A landscape with many valleys, sampled at points; each row gives a point and its height.
From any point a ball rolls to the lowest of the 2 points nearest to it. It stops when none of these is lower. Distance is the straight distance between rows; heights are no part of it.
Q736: [ 83 115 110  94 140  96 137 114 103 129  97  98 104 144 141 112 123 121
 170 165 139 138 109 127 143 103 118 151 111 104 162 110  97 164  82 146
 178]  (h 3.03)
Q970: [ 74 162 128 161 115 165 145 154 143 139 173 131 117 100 161  83 154 120
 120 114 118 151 102 128 108  94 127  97 129 100 115 140 173  94  87 147
  83]  (h 3.59)
Q853: [ 78 101 123  85 129  96 136  94  89 164  86  89  47 142 146  88 109 138
 166 141 183 171 139 115 110 123 143 135 148 102 141 112 117 147  91 172
 163]  (h 2.43)
Q866: [109 122 155 158 128 198 114 161 168 132 141 112 156 115 130 140 131 137
 137 108 122 134  80 141  82 151 138  90 150 130 108 122 157  43 195  95
 134]  (h 1.03)
Q169: [185 117 166 128 118 133 101 127 138 128 120 135 140 136 116 157 113 129
 131 119 137 126 153 122 134 166 113 108 151 162 111 125 137 125 178 114
 124]  (h 5.18)
Q235: [ 76 159 112 141 103 124 173 115 124 145 154 147 105 122 161  68 121 139
 118 127 169 134 134 140 146  92 156 126 107  90 143 135 154 128  48 185
 115]  (h 3.26)
Q204: [106 132 141 122  89 116 165 100 143 159 137 152  92 136 144  78 104 152
 114 118 199 146 140 143 142 108 158 124 116  98 142 129 147 119  83 172
 147]  (h 3.49)
Q955: [116 117  82 138 112 165 109 156 132 104 103  82 140  77 113 148 120 118
  60 145  67 112  64 135 124  83 112 145 129 107 123  82  95 160 140  90
 135]  (h 1.98)
Q587: [164 146 126 112 162 102 133 123  99 143 135 130 125 146 124 153 113 120
 170 120 140 131 177 127 100 175 143 117 149 180 135 136 140 137 132 149
  93]  (h 8.19)
Q361: [ 70 172 104 163  80 181 152 151 149 138 188 115  99  84 159  79 129 116
  86 117 127 131  90 129 123  65 142 122 112  78 129 140 160 114  73 149
  96]  (h 3.84)
Q117: [111 153 114 160 123 171 131 155 129 126 157 107 155  88 127 139 118 114
 105 123  91 126 101 136 104 127 142 118 139 128 117 106 154 105 144 119
  96]  (h 3.04)
Q780: [129 133 129 139 120 104 153 126 157  99 161 194 158 146 122 108 148 146
 101 115 136 108 142 133 174 110 149 132 102 117 130 156 139 113  97 144
 131]  (h 1.09)
Q535: [122 110 156 155 120 186  87 171 170 109 143 118 160 111 116 137 146 123
 123 116  91 137  86 118 118 120 108  98 147 114  93 130 148  86 177  91
 137]  (h 0.49)
Q677: [ 90 165 129 144 127 136 123 143 124 127 174 158 135 123 157  85 184 124
 119 120 100 158 129 112 123  84 109 102 125 102 101 155 165 118  68 147
  72]  (h 3.33)
Q311: [170 138 133 116 104 101 111 121  99 136 141 131 116 126 118 136 111  81
 122 139 141 138 154 110 140 135  91 141 130 151 129 120 111 164 112 139
 132]  (h 4.64)
Q85: [ 98 151 139 152 138 165 141 148 130 148 151 126 139 108 148 118 132 129
 137 112 120 151 111 134  88 141 136  94 152 129 116 122 174  81 143 134
  91]  (h 3.45)
Q504: [171 173 113 154 107 137 149 133 103 159 165 117 120  77 102 148  98 107
  96 106 157 101 190 124  99 178 163 131 140 180 133  95 155 115 162 139
  91]  (h 6.96)
Q638: [107 158 123 138 146 116 143 124 140 109 166 193 151 137 147  90 192 158
 100 114  88 147 143 123 145  87 135 113 119 105 110 172 166 127  73 144
  59]  (h 3.56)
Q76: [179  93 164 122 139 123  99 129 161 104 109 171 162 162 109 154 141 152
 120 121 117 111 140 126 170 155 112 106 143 147 106 151 129 124 179 115
 139]  (h 4.83)
Q715: [102 120  86 138 147 156  94 161 131  78 112  87 162  98 116 145 156 124
 101 159  53 122  73 118 124  72 121 150 119  93 109  97  96 147 124  81
 135]  (h 1.71)
Q57: [ 65 146 133 165 185 162 152 145 121 137 117 105 159 125 154 135 131 141
 183 128 114 139  96 151  78 140 174 109 132 112 120 114 150  65 144 120
 109]  (h 2.53)
Q855: [109 126 114 127 113 127 162 111 123 145 111  95 103 127 135 115  79 150
 134 136 191 126 125 153 110 120 186 139 116 114 146  87 118 107 112 150
 168]  (h 2.27)
Q786: [100 136 103 151 130 129 162 135 155  92 136 143 161 125 131 111 126 154
 102 129 125  96 107 148 163  83 178 143  89  91 140 121 122 119  89 133
 138]  (h 3.55)
Q178: [140 107 135 112 163 121  96 144 117 114 115  87 144 153 112 168 125 105
 217 153 134 126 131 118 115 150 129 129 121 141 132 124 105 113 148 102
 180]  (h 3.86)
Q794: [172  89 129 105 172 122 105 126 137 112  69 104 150 158  99 193 111 148
 175 141 118  92 129 147 130 171 140 116 132 167 141 124  94 135 185 100
 156]  (h 3.29)
Q510: [149 144 163 154  83 150 138 140 165 156 173 157 110 109 126 104 122 117
  99  84 178 135 144 121 121 129 129 101 136 128 119 138 170  89 134 136
 112]  (h 3.28)
Q332: [ 99 125 142 122 106 185 129 100 148 168 114 123 110 105 150 135  98 156
  79 110  94 159  68 152  83 169 125 109 179 133 137 130 166 116 188 115
  97]  (h 3.82)
Q873: [158  74 156  84 169 119 105 107 141 134  57 102 137 189 121 171 131 178
 191 143 147 116 126 146 133 169 132 120 128 147 141 134  98 122 184 105
 182]  (h 2.99)
Q166: [ 96 178  86 151 172 123 187 114  94 155 123 117 141 115 142 130 105 145
 120 126 105 109 147 160 107 143 185 137 126 144 158 112 143 146 109 167
  60]  (h 3.07)
Q82: [122 115 110 112 178  96 149 119 130 105  99 148 157 151 131 142 136 160
 133 139  97 109 121 150 155 113 141 135 113 127 150 136 110 162 112 132
 126]  (h 1.94)
Q264: [117 159 143 163 142 134 150 153 158 119 173 186 162 126 135 103 175 143
 112  94 129 122 144 131 133 119 144  90 121 127 113 154 175  84 110 141
  81]  (h 1.95)
Q572: [170 131 110  85 147  58 148 107 103 131 134 173 118 165 116 139 120 116
 142 130 131 117 172 136 153 161 110 147 120 174 169 168 100 175 103 154
 111]  (h 6.36)
Q138: [ 73  83 161 100 173 147 115 121 152 143  63 102 155 161 138 141 172 194
 163 141  74 145  80 144 137 123 117 119 141 102 131 130 139 133 178 105
 147]  (h 2.38)
Q661: [126 156  68 125 158 100 139 132 105  98 130 146 154 121 132 124 158 140
  71 143  73 102 128 126 146  82 133 161 105 120 130 129  97 178  74 129
  80]  (h 3.31)
Q218: [ 85 125 127 120 144 128 163 106 109 162 105 104  94 136 154 105 108 164
 162 124 171 160 133 142  85 139 179 117 146 113 131 112 145 100 115 167
 125]  (h 1.89)
Q555: [172 114  90 104 140  97 137 128 107 123  78 128 127 120 115 169 108 120
  90 125 109  87 138 144 153 126  96 137 118 170 163 108  78 196 130 120
 135]  (h 2.63)
Q277: [106 104 170 109  98 172 113  90 146 178 101 115  85 125 153 119 106 175
 118 111 134 176  94 143  85 170 114 101 180 127 123 125 164 109 194 123
 112]  (h 3.08)
Q482: [180 103  97 140 136 134  76 166 159  60 101 138 164 118  88 156 163 130
  71 131  64 102 110 105 154 112 101 136 154 120  78 126  95 155 164  82
 136]  (h 4.29)
Q995: [164 174 125 141 136 103 159 133 107 145 168 153 131 118 114 140 118 122
 125 100 169 100 202 125 111 177 170 124 129 181 138 121 154 108 136 154
  92]  (h 7.48)
Q425: [166 125 147  90 147  68 139 100 108 137 142 181 115 175 132 127 135 127
 168 126 150 145 179 126 141 166 111 124 139 166 140 178 129 139 115 160
 115]  (h 6.03)
Q260: [ 96 162  87 165 160 142 126 157 102  92 142  95 169 104 133 138 132 105
 143 153  83 107 110 128 117  91 151 143 101 114 122 108 116 131  98 117
 112]  (h 2.14)
Q225: [130 136 149 131  82 128 129 120 174 136 172 196 116 121 125  83 160 140
  62  96 125 145 130 124 159  78 109 117 118  93 114 174 160 143  86 146
  97]  (h 2.65)
Q465: [126 118 146 133  92 140 136 122 131 140 130  93  88 122 136 108  92 133
 145 121 210 146 139 133  92 131 168 124 128 116 115  99 128  76 131 132
 177]  (h 1.85)
Q55: [121  90 183 100  89 141  80 104 128 158  89  86  78 133 132 117 127 120
 160 141 152 172 121 100 126 135  75 124 157 115 114 106 125 148 165 108
 171]  (h 6.35)
Q301: [133 113 124 143  88 189 110 139 160 131 123 110 125  84 118 147  99 122
  55 112  80 124  69 136 121 132 109 124 155 118 119 113 135 136 181  98
 118]  (h 5.25)
Q341: [ 65 155 108 162 182 151 137 145  97 121 120  87 153 113 151 135 130 116
 181 150  82 132 101 140  95 114 152 128 122 109 124 108 135 116 114 125
 101]  (h 2.33)
Q847: [168  89 181 103 112 132  94  93 130 147  79 110  95 150 137 144 113 165
 153 126 157 154 151 123 114 173 104 108 157 152 118 126 132 129 191 111
 137]  (h 4.79)
Q837: [120 128  88 112 176  63 154 116 113  69 151 200 160 168 131 122 179 147
 141 149  81 113 136 127 165 101 127 163  92 123 135 195 100 140  71 132
 103]  (h 1.41)
Q923: [130 162  62 152 106 149 136 151 153 108 163 146 143  80 116 103 158 148
  20 115  84  97 119 107 146  70 154 164 114  92 114 134 119 151  87 117
  77]  (h 3.77)
Q493: [175 142 154 164  66 140 132 146 149 126 178 137 112 100 112 115 100  77
 108 106 208 116 160 106 131 132 133 126 113 141 121 113 138  80 131 116
 157]  (h 2.02)
Q103: [150 136 131 113 200 113 116 141 101 134 127 112 133 157 123 162 132 112
 226 124 127 131 165 126  77 181 146 106 144 177 125 146 133 113 147 127
 103]  (h 8.44)
Q792: [ 67 126 168 119 133 157  92 144 127 157 138 119 122 134 149  99 191 126
 166 126  87 191 105 107 104 118  79  93 160 105  95 139 172 110 135 131
 107]  (h 4.55)
Q490: [125 144 115 176 122 186 138 162 152 121 149 119 169  88 111 159 107 124
  93 100  96 104  96 146  93 161 166 112 146 147 118 108 157  73 187 103
 100]  (h 2.58)
Q883: [176 138  85 129 127 110 115 145 104 110 119 121 152 107  95 169 125  98
  71 132  86  81 140 124 146 126 108 147 123 160 128 106  90 185 132 122
 111]  (h 3.17)
Q868: [ 82 128 117 121 175  83 150 112 123  85 135 171 158 170 150 108 171 147
 176 157 102 129 126 134 159  94 137 144  89  96 136 178 118 125  69 138
 135]  (h 1.61)
Q187: [196  94 188 104 105 103 103  79 133 142  99 162 100 165 129 134 116 141
 142 123 174 148 177 114 147 172  98 116 143 160 120 154 126 135 165 122
 138]  (h 5.27)
Q867: [109  84 171  86 117 116  94 106 127 152  86  92  93 162 130 115 147 134
 196 149 161 166 130 105 134 133  94 133 139 110 130 125 123 132 145 120
 201]  (h 6.57)
Q392: [141 153  60 126 118 114 140 136 123 123 132 152 138  98 127 108 158 147
   8 124  88  98 127 116 151  68 119 170 111 105 128 118  96 184  80 125
  84]  (h 3.54)
Q434: [111 180  63 148 149 104 151 136  89  93 161 131 158 118 133 123 141 111
 106 153  95  84 143 123 146  95 149 166  84 128 143 135 100 161  60 144
  96]  (h 3.14)
Q934: [ 78 183  79 166 166 109 166 133  85 102 148 120 151 124 151 115 122 113
 169 151 124  90 144 136 133 105 172 151  83 123 147 139 114 134  58 154
 106]  (h 2.98)
Q902: [119 128 122 121  86 183 120 105 131 170 108 113  94  83 138 143  87 132
  39 113  91 142  69 149 102 152  88 122 168 135 136 110 140 157 179 111
  94]  (h 4.65)
Q498: [130  95 155 101 162 147  79 132 118 139  77  70 138 147 121 174 141 142
 193 148  93 139 110 120 110 164  96 114 158 141 126 117 126 138 189  95
 148]  (h 3.44)
Q241: [167 132 116 113 107  81 144 111 110 130 141 168 123 129 121 126 117 112
  82 128 137 112 158 121 171 127  96 157 114 142 148 135 106 179  98 149
 126]  (h 4.22)
Q45: [180  94 155 158  68 171  94 141 180 114 111 129 125 102  99 142  99 108
  67 104 124 112 104 114 158 127  98 122 139 118 104 119 117 146 180  93
 142]  (h 5.01)
Q135: [ 91 122 173 112 156 126  79 146 115 143 141 130 136 155 143 108 216 109
 197 135 103 178 133  90 119 125  61  93 151 116  91 159 164 108 122 128
 131]  (h 4.80)
Q616: [116  94 129 116 224 113 117 130 146  91  90 148 183 178 124 158 177 168
 174 146  65 107 112 140 155 122 143 126 118 117 119 162 113 135 151 104
 133]  (h 1.99)
Q828: [158 103 143 156  69 189 100 143 165 123 115  93 124  89 102 155  77 109
  86 120 128 116  87 130 124 138 120 122 143 126 117  96 123 116 195  86
 154]  (h 5.32)
Q668: [194 146 128 122 114  89 107 140  83 118 171 127 112 132 110 145 120  43
 174 139 156 134 183  93 119 166  93 137 130 184 124 144 108 121 119 126
 137]  (h 5.60)
Q160: [156 137  99 138 120 113 119 145 110  94 139 114 155 109 101 151 111  89
 111 148 116  95 132 123 145 114 126 150 108 142 137 102  97 153 116 121
 149]  (h 3.57)
Q588: [ 86 160 119 154 175  94 175 129 117  97 152 180 165 164 149 112 151 138
 180 134 145 101 144 144 143 123 174 130  85 124 138 162 126  86  77 150
 117]  (h 0.41)
Q972: [106 162 124 136  97 112 152 121 133 132 176 178 125 122 149  74 151 129
  94 117 137 138 145 126 156  90 126 125 106  98 129 156 158 138  54 168
  99]  (h 3.02)
Q120: [ 99 104 143 125 193 142 108 141 143 109  98 119 176 148 132 149 173 162
 162 142  56 135  96 131 132 116 126 116 132 106 109 138 133 126 159 101
 123]  (h 2.19)
Q90: [140 126 138 121 207 102 120 150 103 126 130 108 126 166 130 149 148 113
 246 124 171 123 165 122  68 176 154 109 127 162 117 151 121  64 142 118
 147]  (h 8.62)
Q126: [105 170  83 163  84 174 136 158 157 109 190 121 124  76 134  93 141 124
  50 119 101 108  97 112 134  48 147 147 103  80 118 138 136 130  75 123
  93]  (h 3.97)
Q678: [118  92 154  91 132 144  93 115 121 153  63  87 108 130 135 156 129 154
 148 143  98 151  98 129 119 150  77 113 159 138 134 101 123 164 180 108
 138]  (h 3.78)
Q627: [147 134 112 160 131 132 101 173 128  70 158 113 176 111  98 158 122  75
 146 145 118  94 125 111 141 116 132 134 107 136 114 107 107 107 126 101
 167]  (h 3.83)
Q986: [ 85 113 114  98 164  91 156  96  89 154  94 104  81 160 151 103 111 155
 190 135 176 155 149 132 100 141 176 129 138 112 147 129 119 128  79 179
 140]  (h 2.18)
Q667: [ 64  92 155  92 193 117 124 112 130 151  67 100 139 183 143 129 176 175
 210 149 104 149 103 136 133 127 129 126 130  98 144 139 133 137 137 129
 159]  (h 2.56)
Q936: [124 109 161  98 119 127  64 141 110 131 121  97 127 137 128 134 166  94
 154 156  90 160 109  95 134 114  55 132 140 115 105 116 111 162 131 111
 151]  (h 4.63)
Q288: [139 126 146 150  99 191 121 134 157 147 135 117 135 105 121 152  92 141
  96 100 123 128  99 143  85 177 144 102 163 147 119 118 157  74 204 103
 114]  (h 1.83)
Q926: [183 144  73  86 154  61 151 122  89 136 122 158 120 146 108 158 116 103
 104 122 111  82 170 142 148 157 104 160 104 192 183 149  74 207 108 144
  99]  (h 6.77)
Q197: [ 92 122  97 118 183  94 140 121 130  85 103 149 156 146 144 123 166 164
 131 154  76 122 106 135 158  76 137 150  97  96 142 145 103 160  79 118
 123]  (h 1.76)
Q586: [159 120 167 145  58 154 111 121 155 144 143 133  97 101 119 111  93  88
  91 110 174 142 126 112 148 107 105 131 124 112 119 118 133 136 137 117
 149]  (h 5.26)
Q831: [151  85 176  95 105 142  83  88 119 164  53 101  77 133 142 147 111 158
 132 128 130 158 124 117 118 167  54 111 165 148 125 110 125 168 194 105
 124]  (h 4.27)
Q228: [187 156 104 129 124  84 126 147  90 106 179 152 139 133  93 157 119  61
 144 134 134  96 180 106 142 161 116 156 112 185 146 144 101 139 118 140
 123]  (h 6.04)
Q958: [140 114 167 115  88 113 122 101 155 143 140 188 115 139 126  95 142 135
  88 112 141 155 138 125 170 104  90 118 127 109 123 157 143 157 111 141
 124]  (h 2.20)
Q659: [ 77 135  97 154 111 164 154 140 167 104 135 113 135 100 139  99 125 156
  80 130 100 116  72 145 143  59 166 141 100  71 140 117 129 132  90 122
 119]  (h 3.39)
Q884: [ 70 141 106 150 106 182 168 128 162 144 141 114 115  94 146 104 100 149
  72 119 100 130  61 161 116  94 164 131 124  87 148 121 153 113 121 136
 105]  (h 3.16)
Q939: [125 110  98 107 140 112 112 134 131  93 104 140 144 124 129 129 165 148
  77 144  76 126  99 119 156  67  96 149 120 102 121 121  91 176  99 105
 128]  (h 1.24)
Q874: [169 107  90 107 129 105 129 130 119 118  67 154 128 116 126 163 134 141
  37 102  98  93 131 134 166 109  70 136 127 148 138 111  80 206 133 111
 122]  (h 2.07)
Q895: [ 95 112 155 110 111 150 138 101 125 176 109 104  76 132 150 104 107 169
 139 111 168 177 125 139  71 157 151 105 170 121 116 120 159  93 155 147
 125]  (h 2.37)
Q427: [100 173 123 171 122 147 179 146 156 139 175 165 145 111 140  99 136 147
 103  93 154 107 136 146 128 118 175 110 108 116 136 132 168  84 103 152
  88]  (h 2.40)
Q275: [ 98 139  88 120 114 152 174  93 104 179 100  85  83  86 142 121  64 147
  76 133 140 136 107 166  90 139 151 136 150 132 159  85 145 144 142 150
 111]  (h 3.79)
Q508: [140 118 169 138  59 173  93 135 141 148 138  90  76  94 127 112  97  74
 132 130 176 163 115 101 113 116  97 125 139 112 107  98 135 113 149 108
 165]  (h 5.64)
Q23: [104 104 113  83 133 102 123 107  87 157  78  69  64 131 135 121 105 117
 169 154 158 152 126 121 110 126 113 142 140 124 153  96  96 171 106 147
 169]  (h 2.74)
Q38: [158 137 138 147  71 137 138 118 127 149 152 101  74 100 125 104  77  98
 110 112 219 137 164 119 104 130 152 131 125 130 116 103 139  92 129 133
 157]  (h 1.17)
Q148: [161 139 161 135  73 130 150 103 146 177 155 161  84 116 130  98  98 126
  88  89 203 144 172 126 128 140 140 121 134 127 126 133 163 121 125 152
 111]  (h 4.02)
Q809: [ 80 151  81 132 157 140 189 104  99 167  93  95 117 103 151 126  88 158
 102 137 104 128 106 171  99 131 168 134 135 130 163  94 138 149 124 155
  84]  (h 3.38)
Q625: [ 97 154  99 141 146 116 185 111 115 141 116 117 131 128 141 115  91 155
 136 136 161 110 135 163 124 123 196 139 107 120 160 103 127 126  95 166
 126]  (h 2.59)
Q180: [190 128 123 113 108  77 160  94 116 132 124 143 105 142 107 145  83 129
 118 120 193  99 187 135 140 165 159 157 114 172 158 123 106 138 134 141
 148]  (h 7.44)
Q372: [107  75 166  80 172 121 104 106 136 155  58  86 127 191 133 148 160 182
 209 145 130 143 117 136 126 153 115 123 141 123 140 138 126 128 171 113
 177]  (h 2.75)
Q215: [175 111 128 148  80 145 128 128 165 128 115 142 130  98  99 140  96 127
  43 100 132  93 126 132 167 129 122 137 128 122 128 111 122 161 157 114
 131]  (h 4.66)
Q503: [154  95 145 124 138 143 102 134 138 117  89  83 151 143 106 175 107 139
 173 144 146 114 116 137 116 153 149 121 127 140 127 100 104 100 178  96
 183]  (h 3.60)
Q575: [ 73 127 164 132 129 183 128 129 152 170 132 126 118 124 157 107 143 151
 139 108 114 177  84 139  78 147 125  85 170 119 119 141 181  71 166 130
 102]  (h 3.88)
Q450: [ 77 121 123 111 112 108 152 102 124 139 114 123  98 137 149  87 110 139
 147 148 177 145 116 135 146  99 146 136 112  89 152 111 124 135  73 164
 170]  (h 3.23)
Q488: [ 70 126 153 120 124 158 127 123 135 165 127 124 108 128 154  94 150 148
 136 122 101 184  93 136 107 119 113 101 159 100 118 131 168 127 129 149
 101]  (h 4.25)
Q413: [122  89 187 120  60 173  84 111 145 156 105  73  53 117 131 107 106 113
 148 122 176 180 113  98  97 136  98 124 154 112 100 102 133 110 186  97
 173]  (h 6.02)
Q316: [111 114 125 107 140 111  99 136  92 128 118  71 108 140 124 134 126  86
 217 160 145 146 128 103 112 136 113 143 128 119 133 118 107 130 107 125
 187]  (h 4.10)
Q514: [ 77 178  82 168 158 134 181 122 104 123 129 107 152 108 147 116 106 141
 119 142 106  98 125 156 129 101 187 145  96 115 148 110 128 137  87 153
  92]  (h 2.81)
Q63: [109 144 101 149 133 104 151 139 126  82 154 145 161 134 128 121 124 118
 145 145 145  93 127 134 158 106 157 150  83 116 142 131 113 114  79 139
 158]  (h 3.69)
Q827: [199 132 125 109  88  82 108 114  74 134 146 120  87 133 116 133  99  40
 143 149 162 138 174  96 129 153  81 160 125 171 133 132  85 158 106 132
 140]  (h 5.11)
Q289: [109 128 128 127 192  94 131 148 101 115 141 131 140 167 137 129 156 100
 252 145 162 122 148 119 102 155 137 125 108 135 128 165 117  71  99 130
 163]  (h 8.74)
Q596: [191  89 129 129 132 110  95 136 158  75  99 168 158 142  95 156 151 137
  83 120  90  97 132 115 184 137  93 127 143 136  99 150 102 159 165 103
 141]  (h 4.57)
Q594: [174 144 157 143 121 148 113 143 124 140 154 135 138 109 117 150 122 114
 124 107 133 135 158 117 103 175 114  96 165 170 106 120 165 103 174 121
  87]  (h 5.65)
Q113: [ 97 161 106 159  97 163 177 135 152 153 160 124 120  94 139 100  97 143
  77 105 143 114 111 152 128 107 177 132 112 101 145 117 161 112 107 153
 105]  (h 2.83)
Q990: [130 127 161 134 122 117 121 132 163 115 165 198 153 149 129  99 175 141
 116 109 123 142 142 124 156 101 113 100 118 120 108 174 163 103 108 137
 118]  (h 1.49)
Q139: [117 145 128 135 150 105 171 121 139 119 136 171 159 158 130 121 129 163
 138 120 159 103 140 155 150 131 183 130 102 127 141 137 130 102 104 156
 133]  (h 0.72)
Q468: [182 152 146 156  97 152 132 136 125 146 156 118 117  96 109 153  95 115
 106  91 170 114 174 123  83 187 149 110 151 177 112 102 159  79 190 113
 100]  (h 6.32)
Q501: [181 113 126 153  84 129 108 149 163  85 140 145 148 107  88 140 111  92
  71 119 130  91 130 112 177 117 122 148 114 124 115 117 102 138 143 105
 163]  (h 4.30)
Q925: [100 143  95 152 157 162  92 170 102  92 134  70 171  97 121 158 141  90
 148 161  52 122  86 116 101  95 125 138 119 112 102  93 109 130 127  92
 120]  (h 1.93)
Q688: [138 135  97 107 180  64 146 134  99  85 169 183 149 177 118 133 153 108
 188 146  94 108 144 131 149 140 113 156  95 149 147 195  96 139  88 139
 105]  (h 1.07)
Q295: [153  95  99 120 125 115 125 132 160  91  86 163 138 116 115 133 145 161
  38 109  95 106 107 131 174  87  99 138 129 110 123 126  96 183 128 101
 138]  (h 1.57)
Q453: [135 100 172 112 102 125  99 116 147 131 120 142 122 143 126 116 140 129
 131 134 140 155 125 118 154 114  89 116 133 115 119 134 133 140 136 125
 158]  (h 1.68)
Q696: [108 169  95 147 178  85 161 141  99  79 175 178 162 149 134 128 155 112
 171 134 114  91 159 126 143 126 148 149  85 143 139 176 118 118  77 146
  98]  (h 0.69)
Q16: [ 87 186  87 169 104 195 160 142 122 165 182  98 111  61 146 111  91  96
  73 116 110 123  97 140  79 137 157 126 141 126 134 112 174  86 129 137
  84]  (h 4.67)
Q384: [160 116 134 141 100 107 119 145 145  73 162 166 157 135 103 128 132  95
 121 136 137 109 134 111 175 113 112 145 105 126 120 143 109 107 119 113
 175]  (h 4.04)
Q230: [188 135 169 146  60 138 120 109 144 156 156 164 101 105 118 111 106  91
  74  94 173 139 169 103 152 140  98 130 130 134 113 133 146 147 136 127
 110]  (h 4.75)
Q864: [159 117 106 144 142 134  85 171 133  63 128 115 178 115  91 168 144  95
 117 145  73  99 113 108 144 115 117 135 128 131  96 115  98 138 144  90
 145]  (h 4.05)
Q690: [ 94 164  79 152 108 176 172 115 114 168 141  93 117  71 134 121  74 127
  65 129 114 118 101 161  96 138 167 138 136 128 150  93 156 123 137 144
  99]  (h 4.23)
Q227: [196 143 130 106 129  75 143 106  99 137 148 148 100 150 116 138 104 110
 148 114 180 123 208 121 115 184 146 139 135 186 141 147 123 130 128 149
 116]  (h 7.83)
Q707: [120 102 166 113 141 159  98 126 126 151  95  81 125 140 134 154 129 154
 183 135 125 156 118 129  85 171 122 104 168 140 115 116 146  97 194 106
 141]  (h 3.10)
Q381: [173 100 183  92 129  84 106  93 122 145 125 180 112 182 133 120 154 132
 176 128 157 165 180 115 142 166  84 104 150 164 115 185 142 120 145 143
 132]  (h 5.67)
Q657: [ 92 122 148 130 164 147 126 135 121 147 111  95 139 138 144 133 136 144
 192 133 132 157 118 131  88 149 147 106 148 120 118 116 148  88 150 129
 134]  (h 2.76)
Q312: [128 112 136 109 135 119 104 131 131 114 123 139 146 135 132 130 159 133
 115 142  88 143 112 120 148 101  93 128 132 117 119 129 121 162 116 123
 127]  (h 1.27)
Q580: [123 104 175 106 128 134  64 139 137 125 136 135 146 151 127 124 194 116
 150 139  87 167 120  98 143 113  60 107 144 117  92 150 141 133 143 110
 139]  (h 4.89)
Q734: [164 138 175 166  88 143 120 160 167 124 177 163 129 113 115 106 144  87
 122 100 192 124 145 106 132 125 107  94 120 137 109 137 151  63 137 115
 145]  (h 2.64)
Q150: [191 165  80 113 142  77 130 143  87 121 161 158 143 136  83 165 130  80
 105 124  98  74 183 117 144 170 122 162 108 195 156 149  89 186 123 146
  86]  (h 6.49)
Q595: [142 100 146 106 114 100 139 101 132 130 106 125 109 158 128 123 102 144
 158 141 192 135 140 139 133 136 149 137 117 125 144 118 107 110 125 135
 191]  (h 6.95)
Q244: [147 141 103 120 104 115 134 126 121 137 136 147 128 101 126 122 128 126
  44 122 109 112 129 129 157  97 104 150 117 120 131 113 113 187  99 140
 106]  (h 3.87)
Q44: [115 113 142  99 102 115  87 129  98 135 122  88  97 135 127 119 134  75
 168 163 140 159 115  93 138 115  70 148 130 111 125 104 100 157 105 127
 183]  (h 4.35)
Q807: [115 117 134 128 107 107 128 131 133  93 154 149 142 139 129 107 132 110
 143 151 147 130 122 119 163 101 113 145  99 105 132 139 115 116  85 132
 180]  (h 3.85)
Q156: [179 110 132 107 124  86 154  97 126 123 107 123 105 167 115 146  90 157
 146 124 208 109 164 153 118 162 186 152 101 157 144 120  85 104 134 130
 182]  (h 7.15)
Q662: [138  99 116 100 218  90 136 121 134 109  90 148 160 185 120 165 143 156
 184 140  92 100 126 155 145 146 145 129 112 148 154 159  99 156 137 123
 130]  (h 2.22)
Q550: [123  92 159  92 126 110 118  99 120 152  85  88  86 158 139 120 119 159
 180 134 183 162 146 128  99 149 143 120 145 125 124 117 122 114 146 133
 176]  (h 6.76)

Call two points neighbours if one is among the 2 nearest of the other. Go from one point of each pair to the other, from neighbour to neighbour, staying as low as possible. Name the highest point that can't be avoided.
Q535 and Q514 | Q16
Q939 and Q218 | Q204
Q677 and Q392 | Q126
Q218 and Q715 | Q301
Q616 and Q588 | Q662

Where does a ball stop that starts at each point below?
Q926 | Q715
Q156 | Q38
Q828 | Q588
Q596 | Q939
Q178 | Q616
Q135 | Q535
